Each row is a point on a landscape with many peaks, with its height.
From any point a climber steps to the highest of the 2 points nearest to it. It stops when none of these is higher. Distance is the straight distance between rows; heights are no part of it.
k_854: [109, 136,  76, 171, 164, 138, 112, 160, 127, 134, 146, 200, 118,  65,  86,
  65, 126, 135, 142, 109, 165,  67, 149,  73]  height 3.01
k_437: [133, 127, 132, 102, 102, 183, 102, 107, 172, 108, 108, 148, 117, 129, 112,
 109, 147, 186, 117, 162,  97, 126, 166, 151]  height 3.04
k_963: [ 55, 126, 129, 189, 209,  75, 159, 119,  99,  72, 110, 132, 125, 120, 115,
  79,  78, 146, 217,  97, 137,  96, 131,  71]  height 6.22
k_292: [140, 110, 116, 166, 135,  71, 154, 110, 118, 127, 106, 109,  93, 201, 181,
 165,  92,  96, 107, 154, 172, 156, 156,  79]  height 6.59
k_82: [126, 134, 116, 167,  81, 125,  65, 176, 124, 143, 131,  54, 139,  97,  96,
 145, 191, 148, 107, 125, 162, 105,  35, 185]  height 5.93
k_832: [131, 129,  97, 158, 102, 174,  59, 158, 142, 126, 100, 111, 106,  92,  96,
 107, 183, 175,  88, 152, 157,  97, 118, 133]  height 3.34
k_408: [109,  92, 135, 195, 133,  86, 105, 111,  90, 108,  89,  67,  80, 189, 155,
 162, 131, 115,  88, 142, 131, 131,  87, 131]  height 2.70
k_468: [129, 114, 102, 133, 104, 180, 113, 114, 166, 116, 122, 170,  98, 114, 111,
 100, 143, 150, 106, 155, 119, 112, 165, 117]  height 3.36
k_729: [138, 127,  94, 119, 109, 164, 157, 135, 127, 145, 136, 144, 122, 103, 130,
 123, 133, 108, 162, 115, 175, 125, 145,  96]  height 2.07
k_793: [159, 132, 112, 110,  82, 128, 155, 142, 100, 175, 133,  95, 125, 125, 160,
 168, 137,  75, 139, 117, 189, 145, 125,  92]  height 2.71
k_587: [ 84, 117,  99,  55,  98, 214, 191, 138, 171, 102, 132, 111, 117,  93, 130,
  80, 131, 139, 199, 117, 155, 128, 137, 104]  height 2.05
k_573: [100, 106, 110,  83,  81, 211, 162, 116, 169, 102, 122, 116,  99, 119, 136,
  96, 148, 148, 155, 144, 129, 129, 152, 111]  height 2.33
k_94: [169, 137,  90, 125, 135, 128, 143, 114, 163, 147, 175, 214, 136,  86, 117,
 107,  83,  83, 126, 121, 134, 117, 172,  92]  height 1.64
k_625: [179, 139, 109, 106, 126, 120, 146, 102, 150, 154, 166, 200, 149, 110, 138,
 143,  82,  86, 125, 130, 108, 140, 175, 113]  height 1.36
k_300: [137, 128, 130,  47,  89, 174, 166, 121, 147, 151, 143, 142, 145, 129, 152,
 146, 128, 116, 152, 134, 111, 157, 171, 133]  height 5.25
k_167: [ 88, 130, 109, 188, 186,  89, 152, 132, 106, 102, 115, 143, 117, 104, 118,
  94,  98, 125, 186,  98, 165, 102, 138,  76]  height 4.86
k_100: [126, 135,  80, 185,  97, 141,  62, 161, 111, 148, 109,  96, 105, 105, 100,
 122, 171, 136,  73, 134, 179,  74, 103, 113]  height 4.02
k_222: [134, 139, 105, 176, 111, 134,  74, 175, 113, 138, 124,  87, 132,  89, 101,
 135, 170, 137, 107, 109, 155, 102,  69, 153]  height 4.94
k_506: [146, 162, 185,  41, 123, 112, 157, 144, 111, 164, 145, 126, 199, 144, 154,
 181, 140, 107, 119,  99,  78, 174, 129, 192]  height 4.06
k_444: [157, 117,  79,  95,  53, 188, 117, 164, 150, 167, 152, 121, 109,  96, 120,
 118, 162,  99,  98, 144, 182, 140, 126, 104]  height 2.66
k_954: [131, 148, 141,  80, 104, 176,  82, 167, 156, 119, 102,  99, 142,  70,  99,
 110, 166, 194, 155, 139, 150, 142, 105, 176]  height 4.66
k_121: [134, 118, 163, 179, 162, 114,  82,  79, 135,  91, 118, 148, 108, 160, 107,
 122, 112, 181,  81, 138,  43, 108, 145, 156]  height 1.03
k_557: [120, 119, 128, 108,  43, 150, 135, 118, 107, 157,  98,  41, 134, 149, 169,
 170, 185, 125, 133, 158, 162, 138, 109, 115]  height 3.70
k_193: [110, 132, 194,  77, 159,  96, 170, 119,  87, 134, 121, 103, 171, 172, 143,
 164, 125,  98, 130,  94,  81, 159,  88, 178]  height 3.39
k_835: [159, 124,  99, 146, 106, 139, 112, 117, 137, 149, 130, 168,  99, 123, 132,
 133, 131, 114,  89, 145, 139, 122, 161, 108]  height 4.04
k_885: [106, 130, 119, 212, 196,  85,  78, 190,  88, 124, 144, 173, 116,  90,  79,
 110, 123, 105, 143,  86, 120,  88,  53, 147]  height 1.48
k_700: [106, 124, 133, 122,  48, 137, 118, 130, 113, 140,  93,  16, 142, 135, 150,
 167, 201, 156, 129, 152, 155, 126,  78, 150]  height 4.20
k_670: [157, 108, 121, 139, 106,  94, 160,  90, 137, 140, 127, 144,  88, 186, 176,
 152,  92,  81, 102, 166, 152, 160, 184,  75]  height 5.52
k_338: [159, 155, 146,  74,  69, 150,  65, 162, 154, 131, 116,  82, 147,  84, 124,
 138, 187, 182, 120, 156, 147, 158,  99, 195]  height 3.96
k_905: [166, 112, 109, 142,  92, 124, 140,  91, 149, 143, 141, 170,  85, 150, 161,
 138, 106,  90,  87, 164, 135, 139, 183,  88]  height 4.76
k_812: [148, 124,  98, 130,  87, 146, 162, 129, 121, 160, 129, 119,  99, 130, 154,
 135, 128,  80, 135, 127, 193, 133, 146,  80]  height 2.40
k_54: [ 74, 123, 117, 209, 225,  53, 144, 115, 115,  67, 126, 141, 127, 153, 119,
  77,  62, 132, 184, 122, 124, 109, 143,  70]  height 4.98
k_826: [126, 146,  71, 137, 170, 145, 119, 185, 133, 146, 169, 204, 149,  40,  68,
  74, 118, 134, 160,  85, 165,  83, 136,  84]  height 2.46
k_7: [113, 121, 154, 120, 204,  65, 159, 112, 101, 112, 141, 133, 159, 161, 137,
 146,  71, 105, 147, 100,  91, 144, 102, 140]  height 1.82
k_406: [112, 127,  87, 113, 130, 176, 174, 138, 153, 126, 158, 169, 126,  77, 105,
  80, 114, 115, 186, 104, 166, 108, 147,  91]  height 1.70
k_883: [165, 120, 107, 168, 154,  87, 118,  77, 157, 121, 143, 193, 117, 149, 141,
 118,  62,  94,  89, 162, 116, 130, 192,  78]  height 0.80
k_515: [132, 122, 122, 156, 210,  52, 140, 145, 102, 125, 160, 159, 146, 128, 136,
 150,  66,  82, 150,  90, 117, 140,  85, 135]  height 1.57
k_255: [118, 120, 140,  71,  45, 189, 128, 117, 143, 144, 103,  70, 128, 146, 166,
 148, 187, 139, 138, 165, 138, 157, 135, 129]  height 3.28
k_336: [148, 125, 122, 182, 154, 104,  92,  89, 137, 109, 125, 182, 111, 131, 115,
 124, 103, 148,  81, 146,  81, 108, 164, 116]  height 0.66
k_619: [100, 109, 198, 117, 182,  94, 145,  71, 105, 105, 116,  95, 129, 203, 124,
 123, 110, 150, 105, 129,  46, 126, 118, 163]  height 2.35
k_821: [125, 142, 182, 148, 160, 134,  88,  89, 151,  91, 128, 146, 138, 150,  91,
 100, 112, 209, 110, 132,  42, 103, 145, 183]  height 1.37
k_920: [ 62, 123, 220,  77, 179, 107, 207,  84,  75, 109,  94,  47, 152, 211, 124,
 135, 137, 115, 128, 122,  79, 150,  95, 160]  height 2.82
k_371: [126, 115, 156, 149,  92, 151,  99,  97, 120, 108,  79,  80, 109, 172, 145,
 144, 170, 177,  95, 154, 102, 125, 128, 150]  height 2.24
k_475: [142, 125, 102, 192, 162,  88, 106, 101, 143, 119, 137, 196, 108, 120, 121,
 106,  81, 112,  86, 152, 125, 104, 176,  80]  height 0.54
k_310: [151, 122,  75, 129, 121, 159, 128, 142, 166, 150, 172, 207, 115,  77, 107,
  84, 124, 105, 102, 126, 154,  96, 158,  88]  height 2.02
k_348: [150, 131, 142, 121,  67, 155,  87, 118, 131, 131,  97,  93, 120, 152, 149,
 160, 182, 163,  94, 160, 115, 143, 134, 155]  height 2.58
k_64: [129, 149, 158, 176, 146, 143,  46, 167, 151,  97, 131, 150, 121, 101,  85,
 111, 164, 196, 108, 125,  99, 104,  69, 208]  height 2.25
k_312: [146, 140, 178,  70, 137,  84, 161, 121,  99, 158, 134, 118, 165, 161, 170,
 198, 120,  83, 106, 104,  79, 176, 115, 165]  height 3.71
k_597: [ 89, 103, 143,  78,  88, 195, 179,  75, 151, 102, 111, 112, 109, 167, 147,
 102, 132, 152, 153, 157, 104, 128, 178, 113]  height 2.63
k_286: [128, 138,  93, 189, 222,  37, 132, 187, 102, 131, 172, 174, 140,  99, 113,
 131,  67,  69, 159,  76, 155, 128,  78, 113]  height 1.31
k_195: [144, 141, 135,  64, 123,  99, 205, 132, 104, 171, 143, 126, 156, 136, 182,
 175, 102,  62, 168, 104, 163, 164, 139,  98]  height 3.55
k_410: [ 81, 104, 215, 103, 186,  91, 165,  76,  86, 105,  99,  64, 127, 228, 124,
 132, 131, 129, 105, 136,  69, 141,  90, 164]  height 2.59
k_871: [178, 138,  97, 111,  65, 152,  96, 165, 124, 177, 138,  96, 140, 105, 129,
 161, 172, 114, 102, 137, 162, 141, 112, 131]  height 3.06
k_262: [134, 156,  83, 123, 175, 136, 155, 188, 112, 145, 169, 174, 168,  39,  81,
  98, 107, 118, 209,  59, 174, 102, 124,  99]  height 1.91
k_93: [148, 144, 122,  27, 107, 171, 166, 140, 160, 158, 161, 164, 174,  93, 133,
 133, 114, 113, 167, 120, 108, 153, 163, 150]  height 5.08
k_730: [110, 111, 150,  80,  71, 177, 148,  87, 127, 130, 101,  98, 115, 178, 164,
 141, 160, 143, 134, 157, 110, 149, 166, 120]  height 2.94
k_928: [ 88, 126,  97, 172, 162, 131, 158, 137, 128, 110, 131, 175, 111,  84,  99,
  57, 107, 120, 190, 107, 178,  82, 158,  56]  height 3.82
k_99: [155, 121,  64,  95,  85, 188, 129, 172, 168, 151, 172, 164, 109,  74, 110,
  88, 141, 104,  98, 125, 176, 123, 137,  94]  height 2.37
k_386: [ 93, 124, 135,  96,  96, 202,  87, 142, 161,  96,  83,  90, 110,  83, 101,
  86, 171, 209, 162, 161, 155, 123, 118, 147]  height 3.97
k_532: [176, 140, 145, 131,  84, 142,  68, 135, 146, 135, 120, 119, 127, 138, 139,
 161, 181, 158,  66, 146, 102, 149, 117, 189]  height 2.98
k_13: [114, 105, 104, 207, 178,  55, 133, 114, 118,  97, 110, 119,  89, 191, 152,
 132,  85, 115, 107, 147, 155, 137, 146,  85]  height 3.54
k_198: [ 94, 114, 107, 232, 215,  40, 121, 132, 117,  79, 131, 141, 104, 173, 131,
 108,  75, 119, 130, 132, 136, 123, 126,  87]  height 4.12
k_836: [181, 134, 124, 119, 139,  81, 136,  81, 140, 140, 149, 181, 144, 148, 148,
 156,  59,  88, 102, 144,  89, 153, 180, 108]  height 1.11
k_16: [119, 142, 190, 122, 190, 112, 122,  87, 134,  98, 144, 143, 171, 148, 102,
 103,  73, 169, 130, 113,  28, 105, 141, 183]  height 1.76
k_414: [116, 115, 184, 120, 200,  76, 136,  90, 113, 108, 143, 135, 157, 172, 116,
 127,  69, 128, 124, 113,  45, 128, 116, 170]  height 2.06
k_103: [122, 138, 143, 196, 173, 120,  61, 176, 120, 118, 140, 167, 125,  88,  77,
 113, 147, 152, 127,  98,  98,  94,  58, 184]  height 1.83
k_959: [ 77, 137, 235,  69, 161, 111, 186, 117,  77, 121, 109,  68, 177, 187, 116,
 150, 147, 106, 128, 106,  88, 155,  72, 195]  height 3.09
k_154: [111, 101, 130, 196, 168,  78, 110, 111,  98,  97, 104, 111,  86, 175, 139,
 144, 106, 129, 101, 136, 118, 128, 109, 120]  height 3.05
k_323: [111, 104, 152, 178, 109, 120, 101,  94,  95, 103,  76,  59,  92, 185, 151,
 153, 157, 151,  89, 147, 114, 122, 102, 137]  height 2.38
k_866: [113, 133, 142, 137,  65, 124,  88, 155, 123, 133, 115,  34, 155, 115, 128,
 154, 200, 162, 126, 138, 152, 121,  38, 191]  height 4.96
k_95: [152, 132, 134, 113, 117, 130, 138, 111, 117, 139, 121, 139, 136, 140, 145,
 161, 123, 127, 124, 124, 103, 138, 149, 140]  height 4.05
k_816: [174, 145, 136, 116, 108, 134,  95, 138, 138, 142, 128, 141, 144, 122, 134,
 163, 150, 145, 100, 123,  97, 145, 130, 177]  height 3.45
k_115: [128, 125, 131,  77, 115, 124, 201, 103, 126, 150, 145, 149, 139, 139, 167,
 142,  87,  78, 171, 119, 137, 149, 169,  93]  height 4.03
k_571: [122, 146,  95, 197, 199,  69, 108, 200,  83, 138, 161, 164, 127,  69,  83,
 111, 106,  89, 150,  62, 153,  94,  72, 113]  height 1.23
k_537: [115, 126, 148, 103,  94, 199,  83, 126, 171,  94,  87, 108, 104, 115, 108,
  94, 172, 216, 131, 175, 125, 129, 142, 161]  height 3.53
k_211: [135, 153, 126, 150, 128, 159,  41, 168, 161, 112, 113, 135, 119,  75,  84,
 100, 177, 205,  90, 141, 129, 110, 104, 175]  height 2.75
k_525: [ 95, 122,  85,  84, 110, 192, 208, 129, 171, 104, 157, 138, 117,  87, 134,
  73, 109, 115, 198, 102, 159, 120, 146,  85]  height 1.80
k_340: [143, 157, 148,  26, 117, 132, 182, 140, 122, 175, 154, 146, 201, 116, 153,
 167, 119, 100, 157, 100, 102, 165, 155, 159]  height 4.51
k_163: [144, 116, 137, 111, 126, 107, 163,  89, 115, 137, 125, 134, 120, 163, 166,
 156,  96, 105, 129, 139, 119, 148, 169, 103]  height 4.68
k_461: [177, 145, 112, 100,  64, 158,  67, 166, 148, 159, 129,  95, 140,  97, 120,
 152, 191, 148,  96, 155, 151, 154, 105, 162]  height 3.46
k_12: [139, 140, 136,  87, 103,  94, 199, 147,  87, 174, 126,  76, 148, 145, 188,
 182, 121,  56, 161, 108, 196, 162, 115,  84]  height 3.15

Where does a climber stop that starts at each point below?
k_920 -> k_300
k_587 -> k_82
k_826 -> k_963
k_532 -> k_292
k_408 -> k_963
k_211 -> k_82
k_336 -> k_414
k_883 -> k_954
k_406 -> k_292
k_468 -> k_292
k_99 -> k_954
k_195 -> k_292

Call two points neighbours if one is among the 2 nearest of the other. Go from one point of each pair to the other, from neighbour to neighbour, staying as high as possible. Name the lowest point that can't be avoided.
k_963 / k_82 -> k_406
k_954 / k_292 -> k_437
k_963 / k_292 -> k_13
